A landscape with many peaks, sampled at points; each row gives a point and its height.
From any point a climber steps to the highest of the 2 points nearest to it. It stops when none of these is higher. Distance is the straight distance between rows; heights are no part of it.
z_14 height 3.28: [-0.22  0.36 -1.02  0.92 -1.62  1.15 -1.13  2.12 -1.55  1.36  0.25 -4.76
 -3.87  0.92  1.19 -2.42  1.74 -0.13  1.84  2.05  2.11 -0.13  0.83 -0.53
 -2.51  1.62  0.68 -1.94 -0.91]
z_782 height 3.63: [-2.67 -0.12  3.89 -1.50  2.70 -1.14  3.23 -2.29  2.83 -1.67  1.64  1.53
 -0.90 -0.19  0.16 -0.11 -1.04  1.30 -2.07 -1.45 -2.39  1.58 -1.71 -0.56
  2.18 -0.13 -0.38  3.33 -4.76]
z_337 height 3.12: [-0.56 -1.69  0.96 -1.12  0.59 -1.66  1.59 -1.96 -0.28  3.12 -0.66 -1.17
  1.68 -0.17  1.09 -0.29 -2.82  0.56 -2.28  1.36 -1.15  2.31 -0.75 -0.08
  0.93 -0.65 -0.89  1.55  1.41]
z_457 height 1.49: [ 0.01 -2.92 -0.27 -0.58 -1.03  1.77 -3.36  1.27  1.95  1.93  4.18 -3.24
  1.85 -0.22 -1.79 -0.39  0.42  1.88  3.62 -1.16  0.23 -1.07  0.71 -1.47
 -2.81  3.08  2.23  0.54 -3.07]
z_85 height 0.07: [ 0.42 -1.23 -0.31  2.73 -0.41 -0.10  2.45 -0.25 -0.92  3.56  1.92 -2.41
  3.29 -1.73 -1.10 -0.51 -3.53 -0.11 -1.87 -1.19  0.69  3.03 -0.48 -1.96
  1.85 -2.88 -1.76 -0.55  5.37]
z_680 height 1.88: [ 0.45  1.86  2.71 -0.04  2.51 -0.59  0.21  1.04 -4.23  0.11  0.27  1.42
 -0.54  0.48  0.90  2.22  0.97 -0.48 -2.79  2.63 -0.13  1.00  3.65 -0.52
 -2.57 -0.57  0.19  2.09 -2.61]
z_72 height 1.48: [ 0.33  0.08  2.08 -0.66  0.07 -3.90 -0.72  1.08  2.83 -0.73 -0.81  1.29
 -0.05  0.56  0.04  1.72  1.61  1.93 -0.41 -1.55 -2.35 -0.42 -2.29  1.25
  1.17  1.33  0.55  2.86 -0.28]
z_321 height 0.91: [-1.12 -3.86  0.08  0.14  0.86  4.80 -1.72 -1.12  1.41  0.37  0.46 -4.69
  0.72 -0.71 -1.32 -2.83 -0.57 -0.06  1.63 -2.67  1.01 -0.73 -1.63 -0.49
 -2.22  1.68 -0.59 -3.26 -2.38]
z_366 height 1.00: [-1.21  0.75 -1.76 -0.08 -0.14  3.50  1.37 -0.84 -3.23 -3.36 -2.71 -2.76
 -4.13  1.97  0.64 -2.69  3.34 -0.69  0.29  2.58  1.30 -2.71 -0.48  0.70
  1.58 -1.47  0.21 -3.84 -1.95]
z_727 height 3.26: [ 1.82 -3.47 -0.89  1.42 -0.18  0.68  0.89 -0.17 -3.01  1.97 -0.11 -1.45
 -0.18  2.56 -0.39 -2.11 -1.85 -1.74 -1.41  0.56  1.70  0.80 -0.05 -1.78
 -0.26 -1.29 -1.07 -1.97  4.44]
z_943 height 3.81: [-1.81 -1.45  0.69 -1.04  0.37 -1.83 -0.75 -1.41  0.49 -0.64 -2.31 -1.06
 -0.13  0.01  0.58 -0.50 -2.68  1.49 -0.63  0.65 -0.28 -0.57 -0.23  0.07
  1.25  0.32  0.22  1.61  0.54]
z_307 height 6.79: [ 0.65  0.47  1.37 -2.02  0.34 -2.83  2.15 -2.01  0.56  0.74  0.46 -0.76
  0.64 -1.32 -0.17 -2.82  0.86  3.27  0.68  1.83 -1.12  2.21 -1.28  0.25
 -0.06  0.98  0.81  2.56 -2.97]
z_82 height 4.62: [-0.77  0.36  0.88  1.19 -2.55 -2.88  2.28 -0.76 -0.86  1.11 -0.70  0.29
 -1.68 -0.56  1.20  2.86 -5.27 -1.29 -3.33 -0.86 -1.06  1.97  0.31 -1.77
  3.60 -0.12  0.12  1.81  2.45]
z_170 height 0.36: [-0.58  0.55  0.28 -0.57 -0.88 -2.11  1.77 -3.08 -1.25 -0.90 -2.50  2.61
 -3.54  1.81  2.05  0.68 -4.00 -2.18 -2.19 -1.44  0.09 -1.78 -1.25 -0.72
  1.39 -0.87 -0.27 -0.44  0.60]
z_842 height 7.44: [ 2.61  1.20 -1.11  0.46 -0.40 -2.54 -1.36  2.01 -1.78  1.36  1.23 -0.93
  1.36 -1.85 -0.66 -0.44 -0.36  2.45 -0.04  2.45  0.03  1.23  1.26  0.47
 -2.28 -0.66  0.65  2.82  0.33]
z_953 height 3.77: [-0.54  2.93 -0.06 -1.58 -0.71 -0.01 -2.14  2.17  2.55 -2.91 -1.29  2.58
  1.48 -3.40  0.33  1.54  5.15  2.06  2.64 -1.85 -1.37 -1.73 -1.83  4.00
  3.60 -1.02  0.17 -0.22 -2.53]
z_993 height 0.21: [ 1.02 -2.26 -0.56  2.40  1.80  1.88  0.69  0.87 -0.71  3.59  2.22 -2.46
  4.04 -1.23 -1.44 -0.41 -2.56 -1.21 -0.31 -1.25  2.02  2.54  1.01 -3.12
 -0.88  0.13 -1.70 -1.23  4.82]
z_830 height 3.80: [ 0.81 -2.95 -0.97  0.04  0.70 -0.07 -1.43  0.79 -1.29  3.90  2.59 -2.58
  2.09  0.89 -1.22 -0.34 -0.56  0.59  2.68  1.92  0.25  2.78 -0.29 -0.90
 -2.03  1.06 -0.39  0.73  1.94]
z_560 height 5.98: [ 0.75  2.01 -1.40  1.17  2.18 -0.52 -1.80  1.12 -2.29  3.37  1.37 -0.02
  3.79 -0.33  0.24  2.37  0.07 -1.27  1.60  2.36  0.29  0.93  0.91  0.23
 -0.68 -1.77 -1.73  0.58  3.95]
z_50 height 0.47: [-1.98  2.21  0.06  0.08  0.39 -1.16  0.57 -2.70  1.23 -2.55 -3.28  0.99
 -2.40  1.28  1.44 -0.27 -1.49 -1.18 -0.55 -1.66  0.59 -2.84 -1.83  1.41
  1.35 -0.04 -0.43 -2.69  0.62]
z_150 height 5.51: [-0.94  0.11 -1.17 -2.26 -0.18 -0.71 -0.48 -1.55  1.21  0.84  0.94 -1.59
  0.55 -2.17  0.09 -3.04  1.42  3.47  2.89  1.06 -0.79  0.14 -2.60  2.13
  0.39  2.41  0.28  0.13 -3.36]
z_688 height 5.26: [ 3.34 -1.04 -1.77 -0.78 -2.91 -0.34 -5.67  6.59  0.24  2.37  2.46  0.34
  2.19 -1.39  0.24  1.45  2.31 -0.21  0.49  1.82  0.37 -1.01  1.69 -1.24
 -0.31  1.84  0.86  1.95  0.98]
z_838 height 3.08: [-0.30  0.00  0.26 -0.40 -0.26 -0.32  1.40 -0.22 -2.86 -0.48 -1.71 -2.78
 -3.36  1.35  2.90 -1.65  2.71  0.97  0.52  2.37  1.42  0.17  1.85  0.12
 -1.98 -0.65  0.67  0.19 -1.52]
z_392 height 4.63: [-2.51  3.30 -0.91 -2.04  1.51 -0.40 -0.03 -0.97  3.02 -1.03  1.11  0.72
  2.10 -2.43 -0.47 -0.72  4.07  3.91  1.83  1.22 -2.13  0.02 -1.87  4.02
  1.45  1.12 -0.11 -0.74 -4.31]
z_675 height 4.12: [-1.92  4.16 -2.63  0.51  0.95 -0.51 -1.10  2.15  2.69 -1.37  1.93  0.92
  2.40 -3.30 -0.51  0.66  4.89  3.27  4.01 -0.41 -0.62  0.44 -0.41  4.97
  2.44 -1.20 -0.98 -1.59 -2.73]
z_990 height 1.13: [-1.84  0.80  2.89 -1.50  1.20  0.66 -0.07 -0.61  1.27 -4.64 -1.88  5.42
 -2.83  1.04  0.77  1.74 -1.49 -1.92 -0.88 -3.03 -1.05 -0.43  1.68 -0.52
 -0.32  0.00  1.28  2.01 -2.58]
z_637 height 5.39: [-0.69 -0.18  2.98 -1.49  0.66  0.62  3.31 -1.89 -0.80 -1.30 -1.42 -1.92
 -1.20 -0.76  0.12 -3.87  2.29  1.62 -0.89  1.34  0.13  2.21 -1.56  1.86
  0.40 -0.38 -0.97  0.43 -3.39]
z_484 height 2.27: [ 0.15 -2.03  0.44 -3.06 -0.55 -1.22 -1.80  1.33  4.45  0.75  2.54 -0.80
  1.71  0.39 -2.75 -0.59 -0.87  1.67  3.28 -1.22 -1.15 -0.39 -3.27 -0.20
 -0.45  3.01  0.85  1.05  0.66]
z_963 height 3.36: [ 1.94 -0.50 -2.02  0.12 -1.84 -1.12 -2.01  0.19 -1.11 -0.36 -0.98  0.53
 -1.46  0.65  0.17 -2.19 -1.77 -0.25  0.75 -0.06  1.96 -2.29  0.42 -0.85
 -3.43  1.13 -0.22 -1.22  1.61]
z_349 height 1.16: [-3.08  0.03 -0.01  0.24  1.62  1.95  1.02 -2.44 -1.39 -2.04 -2.23 -1.98
 -1.50  0.86  1.42 -2.15  2.24  0.50  1.27 -0.31  0.74 -1.43 -1.09  3.16
  2.48 -1.70 -0.88 -3.38 -1.23]
z_737 height 4.56: [-3.16 -2.08 -0.50 -0.95 -1.54 -0.87 -1.08 -1.57  3.83  0.25  0.45 -1.36
  0.62 -0.43  0.52 -1.26 -3.55  1.68  1.37 -1.88 -0.77 -1.48 -2.35  1.14
  2.55 -0.03  0.08  0.64  0.39]
z_848 height 7.02: [ 1.18  3.07 -2.04  3.69  2.23  1.08  2.91 -2.05 -4.73  0.15 -0.79  0.80
  2.24 -1.63  1.10  0.95  0.51 -0.99 -1.98  1.15  0.68  0.95  2.58 -0.47
 -0.71 -3.87 -0.68 -0.77  3.55]
z_640 height 1.58: [-1.08 -1.18  4.02 -1.32  1.39  1.56  3.78 -2.12 -2.10 -2.48 -1.79  2.69
 -2.75  2.96  0.30  0.67 -2.04 -3.42 -2.99 -0.76 -0.52  1.78  1.38 -1.39
 -0.62 -2.31  0.29  0.52 -0.72]
z_887 height 5.97: [ 1.32  0.74  1.96 -1.30  0.76 -2.88 -1.02  0.71 -0.63  0.51 -1.00  5.13
  1.59 -0.35  1.85  3.52 -0.29 -1.63 -1.06 -0.52 -1.18  0.19  1.71 -0.77
  1.40 -1.89 -0.15  4.10  1.09]
z_265 height 1.87: [ 1.78 -1.55  1.40 -1.02 -1.18 -2.32 -2.96  3.18  3.36  1.26  0.15  0.77
  1.58 -0.02 -0.78  0.54 -0.26  0.57  1.17 -1.26 -0.32 -0.95 -1.38 -0.69
  0.79  2.65  0.56  2.05  2.51]
z_793 height 1.18: [ 2.03  2.03  2.58 -2.37  1.96 -2.29 -0.06  2.29  2.88 -1.57  1.41  2.31
  0.12 -0.75 -0.05  1.24  4.18  1.03 -0.01 -0.24 -2.99 -0.25 -2.45  0.96
  1.38  2.02  1.42  4.21 -4.79]
z_768 height 3.53: [ 2.59 -0.05 -0.91 -0.25  0.54  0.18  1.95 -0.79 -3.59 -1.02 -2.78 -0.89
 -3.03  3.43  1.36 -2.28  1.07 -1.49 -1.52  2.42  0.70 -0.40  1.48 -2.00
 -1.51 -2.36  0.58 -1.88  1.06]
z_371 height 3.86: [ 2.11  2.65 -2.08  2.10  1.60 -1.78 -0.32 -1.74 -2.89 -1.31 -1.21  3.72
 -0.21  2.20 -0.19  1.60 -1.33 -2.61 -0.86  2.38  0.35  0.50  3.55 -1.63
  0.20 -1.63  1.11  0.35  2.84]
z_941 height 1.76: [-1.78 -0.18  2.57 -0.21  0.87  1.94  3.26 -3.70 -1.50 -3.21 -3.60  1.73
 -3.86  1.87  1.52 -1.19 -0.47 -1.65 -2.72 -2.65 -0.73 -0.15  0.38 -0.81
  1.02 -2.66  0.77 -1.49 -2.48]
z_572 height 1.50: [ 1.69  2.38  3.06 -1.43  2.31 -2.25 -0.59  2.13 -0.70  0.90  0.45  1.49
  0.51 -0.35  0.37  2.98  2.32  0.84 -1.29  1.89 -1.81  0.65  0.92  0.45
 -0.33  1.00  1.11  3.96 -3.51]
z_678 height 4.67: [ 2.54 -1.43 -1.47  0.46 -2.15  0.96 -5.77  3.86  0.34  2.66  1.30 -0.14
  1.91 -1.21 -0.88  1.08  0.02 -1.14  0.46  0.37  1.71 -1.49  3.16 -2.49
 -3.66  2.60 -0.20  0.15  0.23]
z_471 height 2.40: [ 0.28 -0.68  0.96  0.23  3.05 -1.29  1.05 -1.36 -3.75  1.00 -0.93  0.68
  1.32  0.87  1.19  2.28 -1.00 -0.15 -3.28  2.39 -0.17  0.73  0.67 -0.19
 -0.53 -1.06 -1.42  1.12  0.61]
z_796 height 4.15: [ 1.46  2.25 -0.04  1.06  1.13 -1.57  0.08 -1.97 -1.81 -2.96 -1.31  3.04
 -3.86  3.33  0.97 -0.02 -0.36 -2.42 -0.51  1.87  0.78 -0.67  3.55 -1.13
 -0.78  0.16  1.65  0.96 -0.69]
z_533 height 5.65: [-0.73  2.95  0.51 -0.01  1.67 -1.60  2.66  0.14 -0.60  0.24  2.23  4.96
  3.88 -3.30  0.12  4.03 -0.23 -0.04 -1.80 -1.68 -1.81  4.39  1.24 -0.70
  2.84 -2.07 -0.75  3.32  3.09]
z_134 height 1.34: [-2.01 -1.19  4.70 -0.59  1.85  3.01  1.94 -0.84  0.38 -2.83 -0.11  3.82
 -2.39  0.23 -0.19  0.71 -3.15 -1.26 -2.02 -3.06 -0.40  1.41  1.69 -1.71
 -1.73 -0.07  0.64  1.38 -3.15]
z_883 height 0.99: [-3.46  3.36  0.25  0.55  1.85 -0.85  2.12 -0.28  0.80 -3.51  0.16  1.10
  0.07 -1.18 -0.36  0.45  0.90  1.44  0.86 -3.16  0.22  0.36 -2.06  4.17
  1.76 -1.69 -1.00 -3.66  0.64]
z_129 height 1.12: [-3.93  0.05 -1.14  1.10 -0.59  0.83  0.79 -0.55  1.79 -2.56 -0.56  0.07
  0.82 -0.31 -2.07  0.24 -0.24  1.31  1.92 -2.33  1.10 -1.00 -2.52  3.76
  0.92 -0.03 -0.91 -5.09  2.39]
z_816 height 3.75: [ 0.15  1.41 -0.94 -0.65 -2.08  1.13 -4.58  2.09  2.63  0.39 -1.86 -1.44
 -0.22 -0.62  0.37  1.52  2.05 -0.43  2.96 -0.16  0.23 -3.74 -0.22  2.17
 -0.59  3.87  1.37 -1.44 -0.82]
z_444 height 3.69: [ 1.73  0.42 -2.87  1.44 -2.90  1.10 -2.50  0.67 -1.28  0.78 -0.54 -2.05
 -3.33  1.42 -0.50 -1.81 -0.17 -1.45  1.42  1.92  2.25 -1.99  1.29 -2.28
 -4.79  2.07  0.76 -3.21 -0.16]
z_722 height 0.72: [-1.50 -0.85 -0.11  2.11 -0.50  6.09 -1.80 -0.65  1.41 -1.63  0.79 -3.41
 -0.98  0.23 -2.34 -0.97  0.67 -2.58  2.45 -3.09  2.94 -1.94  1.20 -0.75
 -2.98  2.26 -0.07 -5.09 -3.03]
z_428 height 4.46: [ 2.05  2.81 -0.24  0.11 -0.02 -1.60 -1.65  0.60 -1.91 -2.73 -1.97  2.54
 -2.64 -0.25  1.98  0.99  0.25 -1.13 -0.72  1.15  0.65 -2.24  3.07  0.89
 -0.60  0.70  1.81  2.66 -2.65]
z_657 height 0.55: [-0.22  2.93 -2.13  2.04  0.12  0.66 -2.23 -1.96  2.12 -1.88 -3.05 -0.46
 -2.39  0.86  0.53 -2.14 -0.07 -1.20  1.43  0.10  1.94 -3.90 -0.50  0.95
 -0.04  1.88 -0.09 -4.91 -0.10]
z_312 height 4.49: [-2.65  0.42  3.67 -1.80  2.17  2.83  3.25 -1.59 -0.97 -3.79  0.03  1.63
 -1.65 -0.91 -0.39 -1.53  1.68  1.59 -0.98 -1.94 -0.39  1.83 -0.03  1.82
 -0.58 -0.18  0.60 -0.42 -4.85]
z_111 height 1.66: [ 0.20 -3.55  1.27 -0.69 -0.60  2.57  2.04 -1.33 -1.36 -0.26 -2.14 -3.75
 -0.96  2.33 -1.52 -2.62  0.03  0.10 -0.56 -0.63 -0.29 -1.17 -3.29  1.08
  1.78 -1.09  0.36 -2.43  1.47]
z_550 height 1.61: [ 1.19  0.45  1.61 -2.62 -1.04 -3.95  1.62  0.30  2.29  1.43  2.21  3.45
  0.92 -1.27 -0.47  2.49 -2.78  0.37 -3.04 -0.83 -3.72  2.06 -2.35 -0.26
  3.96  0.24  0.41  4.50 -0.36]
z_414 height 2.79: [ 0.90 -2.93 -0.59  2.13  0.11 -0.12  3.38 -1.15 -3.79  1.30 -0.89 -0.02
  0.36  1.90  0.44 -0.69 -0.05 -1.55 -3.21  0.38 -0.32  2.90  0.53 -1.47
  2.05 -4.46 -2.09 -0.14  4.42]
z_496 height 5.38: [ 2.46  0.98 -0.72 -1.79 -3.30 -1.23 -3.85  5.02 -0.51 -0.92  0.11  0.74
 -1.66 -0.42  0.33  2.07  3.56  0.08  0.52  1.90 -1.03 -1.91 -0.30  1.84
  0.82  1.89  2.26  2.70 -1.58]
z_124 height 4.93: [ 0.40  0.48 -2.04  2.93 -0.01  0.46 -2.34  2.31 -3.80  4.06  2.59 -1.89
  1.92 -0.34 -0.74  1.70  0.98 -0.31  1.15  4.01  1.48  1.65  2.14 -0.35
 -2.10  1.08 -1.33 -0.23  2.40]
z_744 height 0.71: [-0.07 -4.34  0.65 -0.45  0.13  3.93 -0.92 -1.47  2.15  0.95  0.67 -2.58
  1.22 -0.28 -0.80 -1.14 -3.32 -1.71  0.18 -4.21  2.07 -0.45  1.35 -2.08
 -2.59  2.68  1.14 -1.38 -1.04]
z_549 height 4.32: [ 4.54 -0.28 -3.95  3.18  0.73  2.49  0.43 -0.89 -2.87  1.39 -0.60 -2.24
 -1.81  3.75 -1.08 -1.10  0.35 -3.08  0.32  4.24  1.10 -0.79  1.36 -4.70
 -1.55 -0.53  0.63 -3.91  3.21]
z_382 height 2.33: [ 1.15 -3.77  1.66 -0.33  0.41  1.15  4.20 -1.03 -3.99  0.06 -1.82 -0.42
 -0.97  1.30  0.30 -1.35  1.39 -0.35 -2.94  0.91 -1.15  2.42 -0.65 -0.46
  1.18 -3.25 -1.14  1.98 -0.61]
z_35 height 1.35: [-2.17 -0.53  0.36 -0.74 -0.36  1.54  0.21 -0.79  0.16 -1.24 -0.84 -2.89
 -0.57  0.83 -0.55 -2.49  0.40  1.75  1.53  0.47  1.10 -1.41 -2.48  2.99
 -0.34  0.23 -0.14 -3.73  0.37]
z_734 height 6.49: [-3.25 -0.83  0.25 -0.28 -1.00 -0.48  4.76 -2.63  3.19 -0.49  0.82 -1.78
 -0.77 -1.33  0.21 -3.12  0.21  3.14  1.11 -2.12 -0.28  1.13 -4.08  1.14
  3.64 -0.05 -0.61 -1.70 -0.30]
z_330 height 6.09: [ 1.63  1.04 -1.21 -0.28 -3.06 -2.64 -4.21  4.25 -1.79  0.55  1.65  0.24
 -0.76 -0.29 -0.59  0.45  1.13  1.19 -0.09  2.77  0.74 -1.33  1.81  0.43
 -1.12  1.59  1.20  1.48 -0.31]
z_32 height 5.00: [ 3.37 -1.57 -2.45  4.05 -0.70  3.46  0.26  2.05 -4.40  3.19 -0.05 -3.86
  0.00  1.75 -1.06 -2.00  2.41 -2.61  0.12  3.34  2.21  0.93  2.75 -2.93
 -0.25 -1.54 -0.62 -2.25  2.68]
z_159 height 5.42: [-3.63 -0.75  0.32 -1.50 -3.07 -2.36  3.09 -2.13  2.83 -0.29  0.78 -0.56
 -1.60 -1.18  0.91 -0.23 -3.08  2.29 -1.14 -1.85 -1.70  0.81 -3.18  0.61
  2.64 -0.92 -1.19  1.65 -1.02]
z_5 height 6.67: [-0.27  1.77 -0.06 -0.16  1.48 -1.83  4.29 -0.55 -2.20  1.81  1.61  1.89
  2.92 -1.38  0.81  1.55 -0.31  0.85 -1.07  0.31  0.02  3.65  0.99 -0.41
  0.17 -3.09 -1.25  1.24  4.31]
z_435 height 2.47: [-0.98 -2.51 -0.07 -1.15 -1.35 -2.23  1.89 -1.41  2.32  3.64  2.29 -1.72
  1.12 -0.19 -0.98 -1.65 -4.32  1.07 -1.49  0.16 -2.38  3.53 -3.21 -2.29
  1.75 -0.39 -1.36  1.17  1.33]
z_15 height 4.48: [-2.29 -1.52  1.83 -0.21  0.03 -1.82  4.16 -2.62  0.82 -1.20  0.37  0.45
 -1.54 -0.46  0.81  0.74 -2.60  1.69 -3.81 -1.16 -2.26  2.65 -0.49 -0.82
  1.74 -1.46  0.07  3.30 -2.06]
z_188 height 1.97: [ 0.36 -0.05 -0.48 -1.16 -1.75 -3.53  0.84  0.67  2.57  2.87  2.47  0.71
  2.41 -1.63 -1.12  2.01 -4.23  1.02 -0.90  0.15 -2.42  2.50 -1.61 -1.49
  3.11 -0.83 -0.26  3.34  2.77]
z_922 height 0.98: [-2.70  0.79 -0.63  1.17 -0.70  1.31 -0.84  1.30  5.97 -0.45  1.35  0.65
  2.34 -2.35 -2.12  0.83 -0.95 -0.39  1.94 -4.52  1.08 -1.37 -2.53  3.32
  1.41  1.25 -1.96 -4.62  1.52]
z_318 height 1.14: [-2.31 -1.72 -1.07 -0.53  0.57  2.38 -2.66  0.69  3.56 -0.60  1.40 -2.38
  0.98 -1.49 -0.92 -1.52  0.81  1.67  3.81 -3.18  0.96 -0.52 -1.74  0.39
 -2.38  3.33 -1.30 -2.82 -1.38]
z_277 height 7.59: [ 1.63  0.39 -1.26 -0.31  1.15 -2.56 -1.69  2.36  0.16  1.78  0.83  2.79
  3.32 -0.73  1.52  3.21 -0.29 -0.41  0.00  1.08 -0.62  0.19  0.00 -0.10
  0.48 -1.87 -1.55  3.61  4.06]
z_294 height 1.84: [ 1.39 -1.86 -0.71 -2.73 -1.08  0.85 -4.22  4.08  4.33  1.58  3.33 -1.44
  2.13 -0.47 -1.15  0.69  1.77  0.58  3.75 -0.29 -1.13 -2.07 -1.75 -0.54
 -1.89  2.71  0.95  1.90 -1.61]
z_487 height 4.20: [ 2.27 -2.17 -1.53  1.71 -1.63  0.79 -3.47  0.89  0.37  2.51  0.41  1.04
  2.66  0.03 -1.84  1.24 -2.22 -2.20  1.40 -0.18  1.49 -0.19  2.58 -1.61
 -3.51  1.23 -0.28 -0.27  3.32]
z_62 height 4.05: [-1.81  1.86  0.58 -1.47  0.68 -0.93  0.74 -2.10  3.80 -1.33 -0.88  2.13
  0.31 -2.43  1.25 -0.52  1.65  1.99  0.27 -2.35 -2.19 -0.05 -2.32  4.39
  1.75  0.54 -0.62  1.13 -3.46]
z_891 height 0.39: [ 2.75 -4.48 -0.54  2.31  1.65  5.47  0.64  0.26 -2.03  2.79  1.51 -3.06
  3.17  1.09 -1.87 -0.55 -1.13 -3.41 -0.93 -1.62  2.41  1.32  2.99 -4.10
 -2.04 -0.92  0.21 -2.57  2.31]
z_765 height 0.56: [ 2.14 -3.72 -0.87  0.79 -0.40  4.49 -1.71 -0.30 -0.73  1.75 -0.41 -3.50
  0.15  1.70 -1.06 -2.47 -2.20 -3.11  0.36 -1.03  1.77 -0.28  2.27 -2.52
 -3.22  1.36  1.15 -2.48  0.10]
z_240 height 0.92: [-2.75  4.13 -0.66  0.23 -0.87 -0.29 -2.39  1.96  1.17  0.64  2.08 -2.22
 -1.80 -0.51  0.94  0.76  4.26  2.59  2.06  0.88 -0.40 -1.68 -1.31  3.76
 -0.24  1.46  0.30 -0.40 -4.73]
z_539 height 1.96: [-0.16 -1.85  2.18  0.43 -0.33  1.25  3.59 -2.52 -2.95 -0.93 -4.02 -1.20
 -2.84  1.89 -0.10 -1.41 -0.16 -0.89 -1.86 -0.80 -0.76 -0.89 -2.30  0.45
  1.96 -2.68 -0.45 -0.91 -0.57]
z_997 height 6.12: [ 2.38  1.79 -1.00  2.04  0.48  0.42  2.30  0.47 -6.14  2.03  0.89 -1.12
  1.31 -0.14  0.61 -0.93  1.24  0.08 -0.33  2.95  2.23  0.78  3.29 -0.79
 -0.72 -2.83 -0.69 -0.96  2.85]
z_965 height 0.25: [ 0.47 -0.63 -0.80  0.37  0.06 -1.41  2.92 -3.55 -1.87 -0.80 -2.31  1.61
 -3.14  3.41  1.44  0.03 -3.01 -2.23 -3.32  0.62  0.12 -0.80  0.07 -4.25
  2.12 -2.72  0.20 -1.98  2.44]
z_75 height 3.58: [ 2.72  3.33 -3.50  2.92  0.91 -1.83 -2.93 -0.39 -3.47  0.18  0.26  0.67
 -1.27  2.34  0.04  0.91 -0.08 -1.46 -0.97  4.81  0.87 -1.25  3.71 -2.72
 -0.83 -0.65  0.51 -0.80  0.72]
z_928 height 4.87: [ 2.49  1.29 -0.20 -1.38 -1.33 -1.37 -2.51  3.16  0.59 -3.54 -1.85  2.56
 -1.44 -1.15  1.63  1.43  2.71  0.40 -2.49  0.37 -1.20 -2.41  0.98  2.13
  0.01  0.73  1.72  3.01 -2.20]
z_667 height 2.88: [-0.45 -4.32  0.68 -1.18 -0.40  0.46 -0.50 -0.39  1.84  1.66  2.43 -2.92
  1.36  1.11 -2.81 -2.65 -2.40  1.12  1.61 -0.96  0.18  1.61 -2.11 -0.86
 -1.31  1.82  0.31 -0.32  0.84]
z_783 height 3.74: [ 1.39 -1.19 -1.81  2.17 -1.57 -0.53 -0.05 -1.25 -0.60  2.09 -0.37  1.71
  1.35  1.93 -1.04 -0.01 -3.05 -2.14 -0.95  0.92  1.57  0.16  1.93 -1.03
 -1.30 -0.90 -0.74 -1.48  5.58]
z_936 height 1.15: [-0.84  3.58  2.34 -0.68  0.31 -1.46 -0.06  1.59 -0.79  0.55  1.50 -2.19
 -2.00  0.53  0.83  0.75  3.28  1.90  0.35  2.56 -0.53 -0.99  0.14  1.56
 -0.82  1.16  1.32  1.80 -4.94]
z_713 height 7.87: [-1.58  3.11  0.06  2.36  3.19  1.40  3.34 -1.98 -3.72  0.11  1.03  1.48
  3.51 -2.07  0.46  1.27  2.63  0.34 -0.77 -0.73 -0.39  3.95  1.42 -0.07
  0.70 -4.40 -1.68  0.62  2.68]
z_161 height 3.43: [ 0.86 -0.97 -0.62 -2.40 -2.64  0.14 -2.40  3.15  5.00 -2.45 -1.30  1.78
  1.82 -2.59  1.08  0.50  3.29  1.75  0.88 -2.25 -2.25 -2.68 -3.83  2.42
  3.33 -0.48  1.10  0.61  0.16]
z_343 height 4.09: [-0.35 -0.09 -1.70  0.40 -3.76  2.46 -4.28  1.79  1.30  1.33 -0.01 -1.80
 -1.49  0.82 -0.77  1.31  0.68 -1.33  3.18  1.44  1.50 -3.60  1.27 -0.65
 -3.58  3.66  1.55 -1.59 -1.36]
z_80 height 5.07: [ 1.21  1.85  1.49  1.51  2.20 -0.64  1.41  0.42 -2.56 -0.16  0.71  5.72
  1.98 -1.48  0.16  3.73 -0.02 -1.22 -1.45 -0.80 -0.34  2.74  2.95  0.12
 -0.60 -1.73 -0.24  3.77  0.63]
z_23 height 2.81: [-0.16  0.00  3.23 -1.82  2.71 -2.48  3.03 -1.13  1.06 -0.03  2.10  3.81
  1.57 -0.66 -0.76  1.30  0.04  0.93 -0.64  0.67 -2.47  2.97  0.51 -2.01
  1.25  0.35  0.82  5.52 -3.25]
z_285 height 5.04: [-1.26  1.75  1.70  0.78 -0.48 -1.96  3.75 -0.24 -1.04  0.50  0.50  3.00
  0.17 -2.23  1.34  3.89 -3.95 -0.81 -3.38 -2.09 -1.69  4.02  2.63 -2.54
  2.86 -2.07 -0.42  2.92  1.35]
z_912 height 0.93: [-1.33  0.43 -0.77 -0.83 -0.67  0.48 -2.56  1.47  4.89 -0.41  0.75  0.46
  1.88 -1.74 -1.68 -0.11  2.21  1.86  2.14 -2.33 -0.40 -1.49 -3.48  3.45
  0.11  2.87 -1.48 -2.66  0.02]
z_172 height 0.61: [-1.59  1.04 -2.64  2.34 -0.45  3.66 -2.23 -1.02  3.43 -2.06 -1.38 -1.12
 -0.23 -0.06 -1.08 -0.68  0.04 -1.28  2.42 -1.48  2.44 -3.50  0.78  0.46
 -2.15  2.06 -0.81 -6.25  0.11]
z_608 height 3.90: [ 2.75 -2.05 -2.48  0.36 -0.32  2.56  0.66 -0.96 -1.23 -0.46 -2.50 -2.95
 -2.49  3.80  0.35 -3.30  0.99 -1.63 -0.16  2.68  1.17 -1.91  1.23 -3.85
 -0.94 -0.97  1.49 -3.54  2.34]
z_643 height 3.51: [-1.34  1.19  1.17 -1.70  1.68 -0.26  0.81 -0.99  0.62 -2.47 -0.29  1.54
 -1.40 -0.62  2.41  0.91  0.45  0.37 -0.10 -0.16 -0.35 -1.29 -0.38  3.60
 -0.59  0.46  0.14  2.91 -4.16]
z_283 height 2.97: [-0.18 -1.54 -0.77  0.39 -2.59 -0.26 -2.86  1.34  3.00 -1.62 -0.86  0.89
 -0.55  0.24 -1.48 -0.57 -1.79  0.07  1.72 -1.62  1.58 -4.20 -1.71 -0.32
 -2.26  1.83 -1.29 -0.96  1.30]
z_251 height 3.46: [-1.16  2.14 -0.15 -1.83 -0.35 -0.68 -2.23  0.34  2.19 -2.11 -2.61  0.31
 -0.99 -0.36  1.48  0.84  1.68 -0.15  2.11  0.59  0.31 -2.17 -0.36  3.89
  0.84  1.66  0.79  0.55 -0.97]

For each start below, name the point where the climber stops.
z_793 => z_159
z_366 => z_713
z_170 => z_318
z_965 => z_713
z_936 => z_159

Call two points neighbours if one is among the 2 nearest of the other. Go from one point of each pair to the other, from neighbour to neighbour, staying as high as possible. Name the lowest point that can't be avoided.
z_307 and z_343 => z_251
z_713 and z_343 => z_838
z_277 and z_713 => z_80
